Each row is a point on a tangle of strands that fork, close into loops and nearly touch. The rows are in no order.
Points whose rows are less than 153 apart are linked; no others are. Some points are linked to none.
resu: [38 -9 -41 -9 -20 43 -9 -42 -3 56 45 -23 -1 16 22 -12 8 52 24 17 9 33 5 34 2 -40 6 39 2 -50 26 -47 11 -35 -11 8 -9 44 -10 8 -28 9 -45 -16 -39 31 -2]
fer: [-8 13 19 19 -1 37 3 66 -41 12 -37 -27 8 -21 3 -1 7 25 -5 42 -36 -34 -18 9 -19 -15 -16 -18 35 34 -15 -53 52 21 41 66 -1 -37 68 0 11 40 31 9 21 -18 -10]
sivi: [17 -13 20 28 37 10 15 7 -41 -25 29 -17 -21 -3 3 -31 -42 7 -41 -42 -4 30 13 37 -29 21 -6 39 12 12 1 22 2 1 5 -12 25 -45 30 6 7 38 -56 53 10 83 -12]
Mib: [0 21 -12 36 7 -56 5 -27 2 -18 25 22 -56 -52 11 -17 -83 19 0 21 -14 65 -10 -2 -16 4 33 -11 5 0 31 15 -25 -17 -11 14 43 -35 -28 -6 -24 12 -35 23 12 28 23]
sime: [29 -4 -8 24 -25 34 7 38 -4 49 -33 -45 14 -40 6 38 -7 24 33 0 -26 -22 -7 -21 -8 -32 7 -16 23 17 -9 -39 30 -15 3 48 -47 45 39 -13 11 -19 72 0 14 -75 -11]
bizo: [-43 14 -3 -30 15 -31 -9 23 2 16 -56 15 -5 -20 -9 -21 -14 -30 -4 -47 -41 4 46 -46 9 -17 27 -79 -9 22 -41 -46 31 7 -9 -16 -42 -38 -2 -55 -36 33 26 27 18 -52 -4]
ruter: [-34 -3 6 -31 39 -21 -13 -28 48 16 16 28 55 -9 2 5 24 -16 -18 44 -3 -32 -29 -38 23 8 -19 -40 -59 -25 27 10 -19 35 21 15 37 -41 -46 1 -2 -2 -27 -27 2 -17 -3]
Kabu: [7 -24 -6 10 -19 -10 -15 10 23 -42 -40 6 56 -39 11 39 -22 -59 -30 19 13 -7 63 7 23 7 14 -49 -45 -51 -23 43 -6 23 4 3 -36 -24 13 -30 7 -32 35 -7 -23 -28 -15]
koto: [24 -43 -36 -13 -32 36 -6 1 -24 39 40 -47 -3 23 1 1 51 49 45 3 46 11 -18 9 -21 -12 -11 40 14 -9 29 -45 6 -30 -14 0 -4 62 6 33 22 13 -35 -6 -42 38 9]
Tebin: [-16 5 0 -26 -36 -22 -9 -20 29 -9 16 42 -30 30 -10 -3 28 -13 39 -60 38 4 23 -53 -4 -1 24 -6 -21 -13 45 -29 -7 -36 -15 -71 3 56 -31 -37 6 -24 -18 -51 9 -16 -16]
Nuko: [-31 -27 34 -9 8 3 -22 0 2 -39 12 23 40 28 -5 -8 44 -26 -18 24 6 -26 35 -22 39 32 -15 -22 -41 -23 -26 10 23 32 18 3 7 19 -22 -12 -7 24 -28 -11 -7 -20 15]
Kifed: [-54 48 -14 14 31 -19 -2 -26 21 -11 13 25 -25 8 -2 21 -10 2 18 19 4 -36 -6 -36 50 -4 -9 13 -22 -45 -36 71 -23 32 18 23 44 20 -35 15 -22 -15 -5 -21 -1 0 31]
Sokos: [24 -22 21 -24 -6 30 21 -36 14 -9 -30 -16 88 10 3 20 41 -56 32 -22 -12 -74 -19 23 13 0 -47 34 -13 -6 -22 15 -2 0 -18 -21 -56 20 27 4 19 -14 46 -20 6 -19 -46]
vos: [37 -16 -13 0 -25 50 18 25 -41 12 32 -50 -83 25 -3 -2 40 79 41 -4 38 16 7 34 -11 -8 -9 58 4 -24 -2 -16 1 -33 -13 33 29 69 19 27 42 23 -23 -5 -34 41 13]
bol: [12 25 40 -37 -4 52 -30 -8 -44 12 -1 -4 -9 47 -12 -29 14 11 -4 21 3 -13 -15 55 -28 8 -11 46 38 5 15 -30 8 -3 14 7 59 -23 30 20 -9 35 -11 11 -11 58 -6]
giz: [27 -11 -7 37 2 -31 -6 11 13 -59 -2 9 18 -61 7 24 -49 -20 -20 29 -9 -2 24 -6 20 5 1 -39 -8 -40 -14 23 0 -4 15 39 -6 -8 13 -20 -4 -22 -1 -14 -5 -19 0]
doz: [-4 -34 -16 16 -8 24 -5 -2 17 34 18 0 20 15 0 2 9 11 -60 67 -27 42 24 54 -20 13 25 -31 -12 -5 -27 -19 25 -3 -32 -14 -40 -30 -37 36 -44 -1 -4 1 -27 22 24]
tozaf: [-37 43 -3 -17 10 32 -8 -8 41 -8 9 23 9 26 -2 -1 12 -40 30 -74 -9 -14 -2 -4 12 44 -2 14 1 -26 50 61 -26 -18 14 -34 8 15 -25 -27 8 -47 7 -19 25 -19 -53]
vok: [20 -8 7 22 -16 40 10 50 -24 -20 19 -44 -33 19 -5 29 26 41 34 16 47 -1 -16 10 -8 23 -48 23 14 -8 5 -34 1 -8 22 50 29 39 29 29 43 39 -15 -18 -41 7 7]
dibud: [26 29 1 37 10 9 11 28 -32 3 23 -9 -42 -24 -7 21 -25 20 7 -28 -9 -6 0 -51 12 -10 -14 -4 -1 13 -44 -27 2 9 33 20 27 32 34 -45 -2 11 11 19 26 -31 11]
Vul: [33 9 -8 59 25 -69 16 -51 22 -6 63 20 -7 -45 21 -13 -81 6 -31 23 -27 27 -9 1 19 5 21 -19 -4 -47 -13 23 -24 -9 -14 1 5 -34 -20 -20 -50 21 -31 32 9 30 25]
buza: [-7 1 -12 -8 8 -46 -8 -4 34 0 -40 37 9 -37 33 10 -37 -30 -5 18 4 23 32 -25 -3 -13 21 -59 -19 10 33 -31 -9 1 -5 -23 -18 -66 -33 -16 -27 3 5 -12 10 -16 -4]
Guk: [-32 14 -14 2 6 12 -2 -29 49 5 59 6 -14 12 -24 24 38 -1 40 -71 2 -8 8 -21 10 15 10 15 -26 -31 42 54 -32 0 -8 -22 -7 76 -49 -10 20 -48 -25 -28 8 -27 -39]
Moti: [20 -35 -14 20 13 12 19 -14 -16 -31 67 -35 -22 6 -3 -3 -15 32 -47 -48 30 34 10 22 -18 14 -31 29 -1 4 35 3 16 5 -6 -11 16 6 29 14 11 40 -75 30 -20 80 -1]
zape: [20 -2 -11 11 22 -26 42 5 14 -6 18 -12 7 -3 -15 27 2 -24 -26 8 5 -31 -33 27 20 5 -12 3 -18 16 -29 49 -15 35 -30 45 -29 -8 12 30 11 -9 38 5 12 11 -2]
Vuseg: [-38 9 50 -11 9 50 -6 43 -45 21 -66 -21 -18 15 -16 -39 16 13 -29 -28 -39 23 26 27 -42 6 5 5 44 75 -14 1 30 8 7 -9 -10 -44 36 22 4 36 22 51 17 5 -2]
vosag: [-38 39 -14 18 34 -9 25 32 -54 -33 12 14 -32 -10 -42 -21 -12 3 -26 -26 -32 -48 -37 11 30 4 -19 47 4 19 -42 50 -1 41 16 14 55 -40 30 -23 18 11 0 59 47 30 16]
zotu: [-20 23 46 -28 2 -25 -6 -7 -62 -14 -47 15 -65 52 -35 -59 13 14 -8 -5 -7 -7 3 22 -19 4 5 46 62 62 -23 -11 5 -14 9 -20 49 -27 -9 10 18 14 -16 30 5 29 17]
baf: [46 -32 -15 -16 -9 5 -9 -77 10 41 8 -14 52 9 15 -13 -29 -10 -19 23 -15 35 -16 51 -29 -17 42 41 32 -9 19 -9 -33 -26 -47 -38 -22 -31 -10 40 -24 -29 -5 0 -9 45 4]
Lesa: [2 27 1 14 28 -4 5 1 -18 -35 39 26 20 -6 -19 -19 -31 -23 -30 -5 -51 -43 -24 -9 41 -4 -28 36 -10 -48 -51 59 8 35 28 -3 39 -23 42 -27 -16 17 3 45 29 6 11]
Vuv: [-17 33 30 -10 -1 53 -35 1 -27 -19 8 15 -39 33 3 -42 -5 29 -9 9 19 25 -12 24 -40 35 -17 29 23 2 54 -14 -7 -15 47 4 80 -39 -3 3 20 40 -55 16 -23 36 -12]
veni: [-8 39 10 31 31 -20 46 9 -9 -16 5 0 -28 9 -28 11 16 5 -8 14 -22 -45 -43 -4 47 -18 -4 19 -19 36 -48 47 -6 46 1 46 8 -16 31 6 28 5 27 30 38 2 18]
sipur: [-9 -12 5 -15 11 33 -25 -3 22 89 11 -14 2 48 -7 -6 38 41 -35 33 -28 51 -7 37 -25 -19 26 -5 8 6 -15 -8 -3 -18 -50 -26 -45 4 -47 63 -24 -6 -1 25 -8 19 37]
pugot: [8 7 -10 0 49 -52 25 -50 35 23 12 3 43 -29 18 3 -37 -38 -51 19 -20 0 -1 5 -1 -19 11 -20 -25 2 0 27 3 31 -17 6 -33 -76 -3 -6 -44 -13 21 31 16 9 -21]
Vubon: [13 32 -1 24 11 6 -13 -15 -4 -58 -8 29 43 -19 -10 -4 -46 -33 0 -16 -21 -41 -5 3 54 19 -39 19 13 -73 -4 60 -8 16 34 17 65 -11 21 -20 -33 -21 7 -1 9 -6 6]
Famor: [41 -36 -13 23 35 -73 24 -31 19 -4 43 16 9 -49 21 14 -46 9 -47 63 8 33 -8 13 3 -11 12 -36 -16 8 6 -10 4 3 -22 18 -5 -26 -14 12 -31 10 -32 12 -7 28 14]
Vuded: [28 23 -44 12 -20 32 -14 -42 19 51 46 2 -24 8 16 13 -5 42 14 19 -13 35 24 9 29 -30 11 2 -10 -52 -11 -46 7 -34 -42 -16 -21 54 -31 -25 -42 -18 -34 -21 -41 -5 8]
Tuf: [-20 14 -1 -10 17 -50 22 -1 0 -33 -37 45 -26 -29 -6 -1 -25 -46 -13 -42 -13 10 35 -41 37 11 32 -44 -44 14 -43 9 14 16 -2 -9 -18 -47 -11 -56 -11 22 15 16 35 -27 4]
zisi: [1 -4 4 5 -8 -23 6 23 -18 -98 16 4 -12 -21 -1 0 -14 -11 13 -25 65 -14 -17 -12 -16 39 -34 29 0 23 44 20 -10 7 36 29 56 -21 17 22 53 13 -31 -8 4 28 -10]
pozi: [-20 20 -1 15 28 -13 4 2 -3 0 -11 24 -21 -28 -3 -9 -50 -14 -19 -39 -42 -8 32 -9 28 -11 6 -11 2 26 -51 31 13 15 -3 -15 -8 -39 21 -36 -22 -12 11 35 37 -10 12]
fuze: [37 -31 -24 -16 11 -2 17 -52 58 35 27 -46 38 -10 9 49 50 4 22 -19 24 -30 -49 -39 -1 -33 -11 5 -28 -31 42 -10 -19 -5 -37 -53 -41 56 -17 -9 4 -32 -18 -23 -17 -8 -61]
Zot: [-57 10 9 -12 21 12 -36 10 19 -5 2 34 -28 44 -12 -1 18 2 -20 -62 1 42 47 -66 -10 36 28 -42 -26 7 19 8 -5 0 18 -29 32 -25 -53 -35 9 8 -53 -13 -5 -19 -20]
Murap: [3 -35 5 11 -10 -18 -8 9 6 -29 -18 16 38 0 14 20 19 -24 -38 40 -4 -3 57 11 20 14 4 -51 -52 -19 -40 6 18 12 3 -22 -34 -9 -21 -20 -23 20 1 -30 -10 -18 16]
Sek: [-37 53 15 -3 -11 -5 -13 -2 8 57 -18 13 -51 38 -26 5 6 25 41 29 -7 14 -11 -20 2 -24 16 2 13 20 -25 13 -4 -29 -20 -15 -9 25 -65 26 -2 -3 37 1 -5 -25 40]
let: [-13 21 -3 -3 -9 8 -13 18 12 -55 -19 6 28 -18 -10 17 -12 -39 33 -9 19 -37 -21 -11 27 42 -17 26 0 -29 21 53 -27 -8 22 35 42 28 10 -16 -4 -27 8 -23 -1 -27 2]
lapa: [-24 17 34 -2 -8 22 -19 -7 -15 7 4 25 -48 47 8 2 27 29 -24 48 -11 -3 18 28 37 10 4 -16 -24 -19 -70 13 12 14 -17 -7 0 12 -33 15 -13 25 -4 -3 -28 -2 38]
Palu: [-24 12 12 -26 -34 13 12 15 -42 -31 -36 18 -19 -2 4 -21 42 -18 49 -26 5 -22 23 -51 39 9 -6 -16 7 26 -26 -49 32 0 19 -6 -10 72 21 -42 21 15 0 -31 -8 -63 11]
karid: [-17 -19 25 -9 2 -17 29 -7 14 7 1 5 9 26 -22 14 27 -37 -19 -15 18 -38 -23 36 -10 19 -7 30 4 53 -4 51 -9 23 -18 -6 -2 -36 -6 44 22 -19 23 27 10 34 2]
nuf: [-6 53 -16 45 21 35 13 53 13 44 1 -67 -19 -47 6 23 -12 50 49 -25 13 -19 -40 -60 -25 2 -9 0 10 26 36 -4 -25 1 65 56 34 31 40 -9 49 -14 35 -1 36 -71 -15]
mol: [-10 20 -6 -34 -24 -8 21 -13 6 -27 -18 31 -1 21 -17 -25 1 -26 58 -91 26 -8 6 -37 -5 25 15 26 19 15 80 -19 -14 -39 21 -74 22 19 -12 -36 10 -35 -7 -45 24 11 -34]
Mak: [-5 -12 1 16 -1 -13 -8 93 0 -29 -36 -31 -8 -45 7 49 6 6 11 28 12 -9 24 -17 19 19 -2 -41 -28 -15 -11 7 5 18 53 49 7 20 37 -15 20 -20 20 -29 -15 -79 12]
leki: [-2 28 22 1 -17 -11 15 12 -67 -28 -31 12 -56 16 -23 -21 -5 22 32 10 3 -47 -35 8 41 -8 -19 39 24 14 -51 2 10 16 -6 13 28 29 17 -10 13 24 4 9 17 15 39]
rabu: [28 -73 -20 3 -6 -23 27 40 -12 45 41 -62 -26 -32 2 35 59 40 25 31 59 21 -37 -15 -15 -3 0 2 1 12 -6 -26 -10 -30 -27 21 -49 37 -19 44 45 -15 17 -33 -25 -17 33]
Duvop: [-26 44 8 29 -18 1 1 23 -28 7 -47 3 -30 -13 0 0 19 -6 12 3 -46 -25 33 -26 47 -43 14 -21 -4 26 -63 -4 31 26 -1 33 -30 35 21 -21 0 -4 71 10 15 -60 25]
Mebe: [-11 -5 -11 1 54 -63 3 -32 42 5 45 -12 -3 -23 14 23 -36 -2 -22 -26 1 39 -10 -94 -27 -21 18 -62 -26 27 32 -10 -14 18 1 8 0 -54 -40 -28 -16 23 -48 18 25 0 -21]
Suf: [0 -37 21 -29 -6 21 -8 -43 32 -10 11 13 72 21 -6 9 70 -40 42 -22 28 -76 -45 1 -24 16 -39 17 -44 -30 4 36 -19 3 -17 -32 -29 26 -12 19 27 -40 12 -24 -10 -17 -44]
Teben: [-44 16 19 -20 22 -34 -7 -39 12 4 18 50 25 26 7 -10 30 -25 24 41 1 -62 -28 -34 42 -14 -33 -14 -35 -29 5 51 -17 31 23 14 42 -8 -38 7 -14 22 -9 -25 6 -20 7]
vopo: [12 -23 33 -10 8 -30 48 -18 -13 -28 36 -10 -10 21 -25 3 -3 -28 12 -50 15 -20 -23 14 -4 21 -25 53 5 43 -30 31 -7 5 -33 -32 -8 16 13 18 22 -3 -3 14 14 41 -18]
vizig: [-23 32 -20 8 -27 43 -10 -13 14 34 5 16 -26 40 7 -4 8 32 35 7 -23 30 45 -13 24 -21 10 -25 13 -29 -14 -36 8 -33 6 -24 -13 63 -24 -19 -34 -6 -13 -18 -33 -33 18]
Timug: [-26 14 2 -2 13 -6 -14 -14 -7 17 15 23 -46 34 8 -8 -18 17 -45 39 -12 35 18 38 3 17 32 -14 2 -15 -25 1 6 -2 -33 -1 9 -32 -40 33 -35 18 3 18 -25 42 36]
zap: [60 12 10 25 -35 31 -6 27 -21 19 -35 -26 -17 -17 5 25 4 21 65 12 -16 -38 -4 13 29 -8 -6 44 40 10 -30 -48 19 -28 -8 31 -31 67 39 -4 10 -4 61 -10 2 -60 19]
Beret: [-4 -5 -3 -58 -37 0 2 13 23 -15 -27 24 15 -1 2 -3 14 -48 29 -55 43 -39 -19 -25 -34 23 -1 25 -12 36 40 -2 -22 -14 0 -42 15 14 -3 7 46 -34 1 -22 22 -1 -25]
torag: [7 0 3 9 13 -5 0 18 -17 7 -31 -13 15 -24 13 -4 -29 -2 -19 44 -23 -14 -8 -3 -13 -20 -11 -9 38 32 -14 -13 27 27 12 42 -20 -43 43 5 -21 19 34 11 23 -9 -17]
gef: [23 -28 -1 -5 31 9 1 -8 1 5 0 -36 46 -23 -9 -3 -36 -34 -45 -72 -9 31 24 23 -38 -13 15 -5 31 25 42 2 -1 0 -1 -42 -32 -40 21 -7 -5 -7 -6 22 11 38 -46]
zufo: [-13 -2 35 1 7 56 -23 71 -37 18 -38 -23 24 -14 4 -29 -3 22 -32 -18 -40 11 38 4 -57 -10 -4 -34 39 49 -4 -46 48 25 40 30 -13 -55 60 -10 2 49 14 42 3 -8 -19]
pud: [-28 -11 22 -27 -25 13 -18 16 26 18 -28 33 21 31 -1 -13 27 -19 -25 0 23 10 -17 18 -23 23 7 5 0 37 26 27 -15 6 -1 -10 17 -36 -21 32 31 -25 28 1 4 13 31]
Berot: [-15 -4 2 -21 21 26 -21 -20 27 59 24 -34 11 40 7 -5 9 28 -21 9 -14 43 -8 8 -27 -21 9 -12 -9 0 33 -10 -17 1 -7 -15 -13 6 -42 28 -31 8 -28 32 -1 35 -4]
Gimur: [-10 0 10 -2 -36 67 -13 35 -7 -12 -9 -1 -5 33 1 -1 37 39 10 23 24 0 0 26 -23 36 -24 16 7 6 52 -29 -7 -12 32 24 46 13 -10 20 50 25 -38 -9 -27 20 -5]
gipum: [-33 -1 17 -28 39 -27 0 -35 17 28 39 35 -1 21 10 5 10 26 -10 53 29 -3 -27 -55 -5 -24 -31 -40 -19 -7 42 -30 -16 27 22 29 30 -28 -38 0 -23 26 -38 -9 -14 -9 -8]
vaz: [-22 -10 -27 -10 0 -41 10 -28 51 26 3 42 -8 -14 19 22 5 -17 -2 12 25 37 9 -28 -18 -14 42 -27 -35 3 39 -11 -23 -9 -18 -21 -10 -23 -57 6 -1 -25 -1 -15 8 2 14]
til: [13 -9 6 15 19 -44 -39 19 20 -75 10 23 9 -24 -24 -10 -44 -28 -28 -70 -12 22 36 -86 24 31 -12 -47 -37 -56 20 7 17 0 38 9 27 -16 35 -78 27 5 -51 6 1 -24 -38]
rovu: [-28 65 -22 16 -22 39 -26 -1 6 60 -14 6 -76 23 12 1 14 34 35 0 -24 51 29 -19 15 -6 41 -13 17 -11 -37 4 -9 -36 -39 -18 3 57 -47 11 0 -29 29 -8 -5 -46 52]
dibo: [-17 2 -14 -36 -27 21 -16 22 11 27 -37 2 17 14 -5 -22 10 -35 7 -41 22 15 -5 18 -37 6 18 30 25 37 50 37 -30 -16 2 -33 27 -5 -29 24 22 -47 32 -13 19 26 -19]
bur: [5 -40 5 26 30 -31 36 36 -18 -8 11 -22 -1 -25 11 31 22 -17 -12 -14 0 -1 33 -7 2 12 -9 -29 -22 51 -46 -4 29 28 4 3 -57 -12 30 -6 22 -1 12 11 5 -9 2]
teruk: [22 -24 8 -11 -20 8 -13 -58 -24 -9 -29 6 64 17 16 -42 -32 -28 -14 24 -15 21 -14 46 -1 7 1 39 25 3 16 -39 -14 -18 -4 -51 -6 -52 18 15 -30 0 -6 -3 -15 35 0]
Mipa: [35 -8 -17 24 26 -72 11 -18 5 0 10 1 22 -39 12 3 -44 -10 -35 62 -12 3 -14 18 1 -39 6 -27 10 1 -1 -19 20 17 -22 23 -13 -74 18 1 -49 22 23 4 8 10 -2]
Dore: [-24 -16 26 1 -2 6 -17 -35 -14 -57 13 51 -15 45 1 -11 43 10 -10 36 9 -12 38 28 46 38 -21 13 -44 -60 -50 34 28 17 4 -23 17 37 -29 13 -2 12 -22 -27 -25 26 34]
Ligev: [-32 29 15 -27 -12 -34 -6 -28 -9 27 -14 35 -74 53 -22 -23 11 26 3 38 16 24 -21 5 -15 -29 26 34 32 31 -38 -15 -6 -33 -35 -19 13 26 -51 13 -28 22 -5 2 2 8 47]
mure: [-16 -11 14 16 -5 -26 22 49 -7 -74 -14 -11 7 -24 7 9 -1 -10 -13 14 36 -23 -30 10 -9 38 -40 -9 0 12 6 17 -11 40 38 78 38 -26 32 21 34 23 7 -2 12 11 -5]
pof: [-1 15 -43 23 10 26 -4 25 39 12 41 -27 -29 -12 2 27 7 15 30 -72 0 -3 7 -48 6 -7 25 -17 -8 -48 46 9 -18 -32 -1 -2 9 50 -16 -21 14 -55 -25 -18 -18 -36 -18]
leli: [14 -47 -38 -6 -18 -17 -11 23 20 -9 22 -9 17 -15 29 -4 16 13 -27 32 45 38 -23 26 -33 18 -3 -14 -8 2 44 -9 -13 -15 -4 22 19 -18 -20 48 32 -10 -22 -1 -24 45 11]
vama: [-31 42 0 -1 18 -6 -18 -44 8 -40 40 34 -26 34 -1 -12 -9 8 -21 23 13 -13 8 -5 44 16 -6 18 -31 -68 -35 41 -2 18 15 8 41 36 -26 -18 -44 15 -39 -18 -18 20 35]
punu: [-15 23 -8 -24 -28 29 -4 -29 25 -15 11 27 11 29 -18 0 -12 -23 44 -42 13 -36 6 6 22 16 4 48 11 -47 15 43 -25 -28 -2 -21 30 49 -10 -14 -20 -40 12 -18 -8 -11 1]
Zumi: [21 24 -19 45 2 -3 -17 19 23 -17 3 20 -9 -24 12 4 -62 8 -33 62 -10 9 33 9 30 -7 7 -41 -10 -51 -37 17 14 19 17 30 3 -21 5 -9 -47 2 6 6 8 -3 21]
Batul: [17 2 -16 9 17 -8 26 -41 24 24 9 -13 50 2 5 0 -36 -26 -54 1 -33 37 8 59 -3 -13 33 9 -3 6 -14 39 -16 15 -35 -26 -43 -44 -20 27 -41 -27 6 21 -4 32 5]
nivo: [-18 -6 6 -31 -7 -21 -4 21 -13 -13 -34 -14 14 -30 20 -2 -1 -34 -4 -56 -8 -5 17 -51 -18 -23 -3 -53 -1 29 14 -51 27 27 17 -18 -28 -24 11 -68 -3 23 6 2 19 -35 -41]
Seko: [53 8 -2 31 -6 11 25 -1 -7 21 -25 -36 -6 -5 -3 27 12 24 39 39 -36 -40 -35 37 26 -27 -4 46 22 18 -45 11 5 -8 -40 31 -46 52 42 22 5 -17 77 -8 31 -19 1]
nezap: [12 8 -24 14 -24 33 -14 85 23 15 -30 -51 -10 -50 15 47 9 23 24 10 4 -4 28 -17 -3 -5 13 -41 -10 -6 10 -22 15 -4 31 54 -34 35 22 -5 22 -32 49 -24 -20 -101 0]
tosob: [-9 13 44 -27 0 31 -25 26 -45 24 -75 -14 -23 52 -17 -48 7 20 -21 5 -9 46 0 52 -40 -8 17 35 66 72 4 -32 14 -8 3 -26 6 -38 4 41 19 19 0 31 -3 32 2]
zup: [-44 6 16 -34 37 12 -21 -43 24 56 42 26 29 44 -3 -30 19 38 -9 8 15 7 -37 -27 -31 -21 -14 -15 6 -11 67 -41 -1 11 14 -13 14 -2 -41 22 -21 14 -47 -6 -9 5 -15]
Refi: [-59 23 44 -41 11 -61 -8 -23 -33 21 -37 15 -53 57 -42 -33 41 16 -4 -13 -25 15 -15 14 -27 -27 15 35 43 53 -57 -9 1 -20 -40 -44 10 2 -50 7 -8 16 -16 42 10 21 21]
tero: [-16 1 33 -24 -6 17 -19 -20 -44 -22 -13 25 -14 56 -12 -40 11 -7 6 -13 -9 11 -4 51 0 23 -11 58 48 28 -9 -10 -3 -10 -13 -58 45 -2 20 19 -13 17 -27 26 -8 40 11]
ris: [28 -44 12 -10 15 -29 45 -27 -30 -36 69 -10 -8 -7 -6 5 -13 15 -15 -45 45 -10 -9 -3 -12 5 -28 55 -10 31 -2 -2 -6 9 -16 -35 3 28 36 8 -12 32 -49 10 -12 78 -16]
Lidis: [30 -8 -66 -4 9 24 10 -45 57 41 47 -39 33 5 11 28 0 14 35 -45 1 -8 -42 -17 -10 -40 -2 12 7 -47 59 7 -34 -36 -9 -17 -27 72 -10 -10 -12 -48 -3 -15 -8 -10 -54]
rami: [46 -35 2 16 -4 -5 37 24 -33 19 17 -42 -41 -4 -6 44 24 36 45 38 19 -10 -48 0 10 -13 -28 11 17 7 -12 -38 -11 -19 2 35 -11 51 24 35 28 25 17 -20 -11 -20 13]
benab: [13 20 -59 6 -19 55 0 14 43 38 10 -61 11 -7 4 24 1 8 67 -55 -5 -15 -22 -22 5 -32 14 3 20 -50 70 -12 -7 -33 5 7 -4 75 9 -31 1 -52 0 -33 1 -20 -45]
Lav: [-12 -1 25 34 -2 -18 20 62 -18 -62 -42 -7 20 -33 -6 11 32 -22 5 8 9 -38 20 4 13 22 -15 0 -13 -6 -24 33 9 48 42 44 19 1 50 -2 41 -2 30 -23 12 -32 5]
Sina: [33 -11 -22 22 -19 -21 -9 -18 -17 -4 24 -5 -23 -31 8 -31 -35 17 13 35 9 52 -13 23 -23 8 18 -1 12 1 56 -1 -31 -31 -2 22 24 -49 -30 45 8 -2 -47 19 -17 56 26]
tumud: [34 -14 6 5 22 21 -17 6 -22 -33 9 -23 28 -25 -3 -27 -57 3 -38 -87 -5 49 18 16 -30 -6 11 4 38 17 34 5 20 -1 28 -21 14 -47 47 -20 3 24 -41 53 27 51 -7]
tefol: [11 -21 -7 -4 -34 5 8 18 5 -12 -60 -5 34 -40 -1 15 -16 -45 1 -1 -6 -17 41 31 -8 0 11 -10 -10 -13 -23 13 -11 3 -9 -9 -72 -3 22 -23 12 -28 36 -44 -15 -32 -27]
buve: [-6 48 -10 26 -21 -14 -4 25 -46 -13 -52 33 -32 -31 -8 -3 -31 5 -15 -8 -56 -11 52 -11 48 -16 42 -8 4 -9 -85 10 28 26 -7 1 -13 -6 31 -46 -16 6 42 19 22 -30 45]
kemat: [30 -39 27 -47 -36 6 -12 -23 -36 -9 -16 14 35 30 -6 -65 -26 -23 19 -6 29 2 14 30 -6 25 -20 55 42 37 14 -47 -9 -16 16 -59 9 -14 20 3 -5 24 -26 -7 -14 42 -2]
Mut: [32 -21 -26 -16 -37 -6 -13 16 19 -9 -56 -18 46 -46 21 32 -5 -25 -1 47 24 8 17 -1 -30 -23 2 -47 -17 -5 3 -44 -1 7 0 -11 -61 -6 9 -13 25 -28 44 -28 -27 -43 -45]
Suz: [-18 14 13 -11 -4 -2 5 6 -19 11 -39 23 9 11 6 -2 67 -17 35 10 -41 -27 10 -27 41 -17 -16 -15 -9 3 -44 -11 29 0 4 19 -22 40 20 -9 11 27 38 -24 28 -81 17]
rugig: [2 -72 -27 -12 -24 -20 12 33 14 40 28 -28 -2 -9 11 2 41 41 -1 50 71 36 -41 -2 -36 -6 13 -12 -10 10 15 -20 -18 -19 -39 23 -15 12 -41 43 54 -17 2 -13 -23 44 37]
Kogip: [33 1 -18 5 1 22 7 -15 -2 -7 1 -13 38 -19 2 -10 -48 -27 -1 -35 0 18 -1 53 -33 16 20 33 19 9 70 22 -20 -36 7 3 7 -26 19 15 3 -22 -14 9 17 45 -24]
nev: [13 -43 16 14 -3 21 -27 17 14 12 -14 12 42 7 11 23 35 -11 -31 79 -5 -3 -1 7 -4 5 -33 -54 -36 -18 -29 -16 39 29 10 32 -34 -7 3 15 -24 26 4 -10 -31 -7 13]
bivu: [-8 -18 -4 -9 10 -34 0 3 4 -5 -4 -11 17 -28 11 -2 -39 -41 -26 -52 -1 33 36 -15 -32 2 6 -47 -16 19 24 -8 11 0 -1 -38 -28 -47 15 -33 -16 11 0 25 25 -16 -37]
Ruda: [26 -53 -16 6 -23 0 -2 12 2 -23 -30 -13 57 -36 11 12 5 -3 -36 74 2 -10 -8 4 -30 -10 -11 -62 -14 -2 18 -17 10 6 16 32 -43 -31 16 5 4 7 14 -23 -37 -17 -24]
zive: [17 45 -14 42 5 -2 -16 9 -2 23 -5 8 -54 -32 10 -18 -66 42 -27 52 -36 33 -2 20 9 -9 29 -19 14 -35 -44 -6 14 13 -5 21 25 -49 12 -4 -47 6 29 26 20 10 48]
Gosof: [4 46 2 3 39 -14 -23 -19 -23 24 2 9 -21 21 24 -24 -30 32 -50 75 -38 19 -20 59 8 -17 22 -19 10 -10 -15 -10 9 15 -1 26 38 -58 1 12 -45 10 11 35 1 21 23]
mik: [7 -11 -34 -2 -5 -26 22 -34 38 -19 32 10 20 -31 14 -4 -39 -22 7 -8 5 38 12 6 -14 14 14 2 -10 -9 34 14 -29 -32 -16 -13 7 -14 -26 2 2 -36 -15 -4 -3 13 -21]
Zepef: [7 -60 12 -26 -11 21 22 -40 34 25 31 -21 71 11 0 13 75 -14 6 -43 7 -28 -40 -13 -22 6 -22 13 -30 3 23 7 -13 -3 -46 -53 -58 46 -14 7 44 -30 6 -18 8 14 -36]
Bezo: [49 -3 13 1 -17 40 19 -9 -15 11 -20 -7 35 27 -11 7 34 -32 46 12 -27 -70 -30 37 19 -5 -28 57 26 -1 -49 29 15 -16 -49 12 -42 39 30 24 12 -19 70 -16 13 -5 -15]
lupap: [-6 -1 10 -14 -48 6 7 20 -20 -19 2 12 -35 16 -17 -4 34 8 62 -43 37 -9 17 -60 2 16 1 9 10 15 25 -60 3 -17 12 -35 4 69 7 -26 29 2 -11 -42 -11 -54 -20]

A fork is a point with three links, a tip a point with one. Leave the first point through the second and follow the links. Name the first fork or tip that comes.
bizo; Tuf => karid
Zepef; Suf => zisi
zotu; Refi => vok
dibo; Beret => bivu
vok; rami => Mipa

A piece is all that can be reached along the links. How many separate loops has the piece of each point below (a circle has one, a figure eight two, a Y none), and how many tips (points with one link)?
Vuseg => loops 3, tips 0
nev => loops 3, tips 0
fuze => loops 2, tips 1

How many points has the smallest loop of links through each point below? Write - if it is on no loop.
rugig => 19
vaz => 6
Sek => 15
Kifed => 12
karid => 22
lapa => 10
pugot => 13
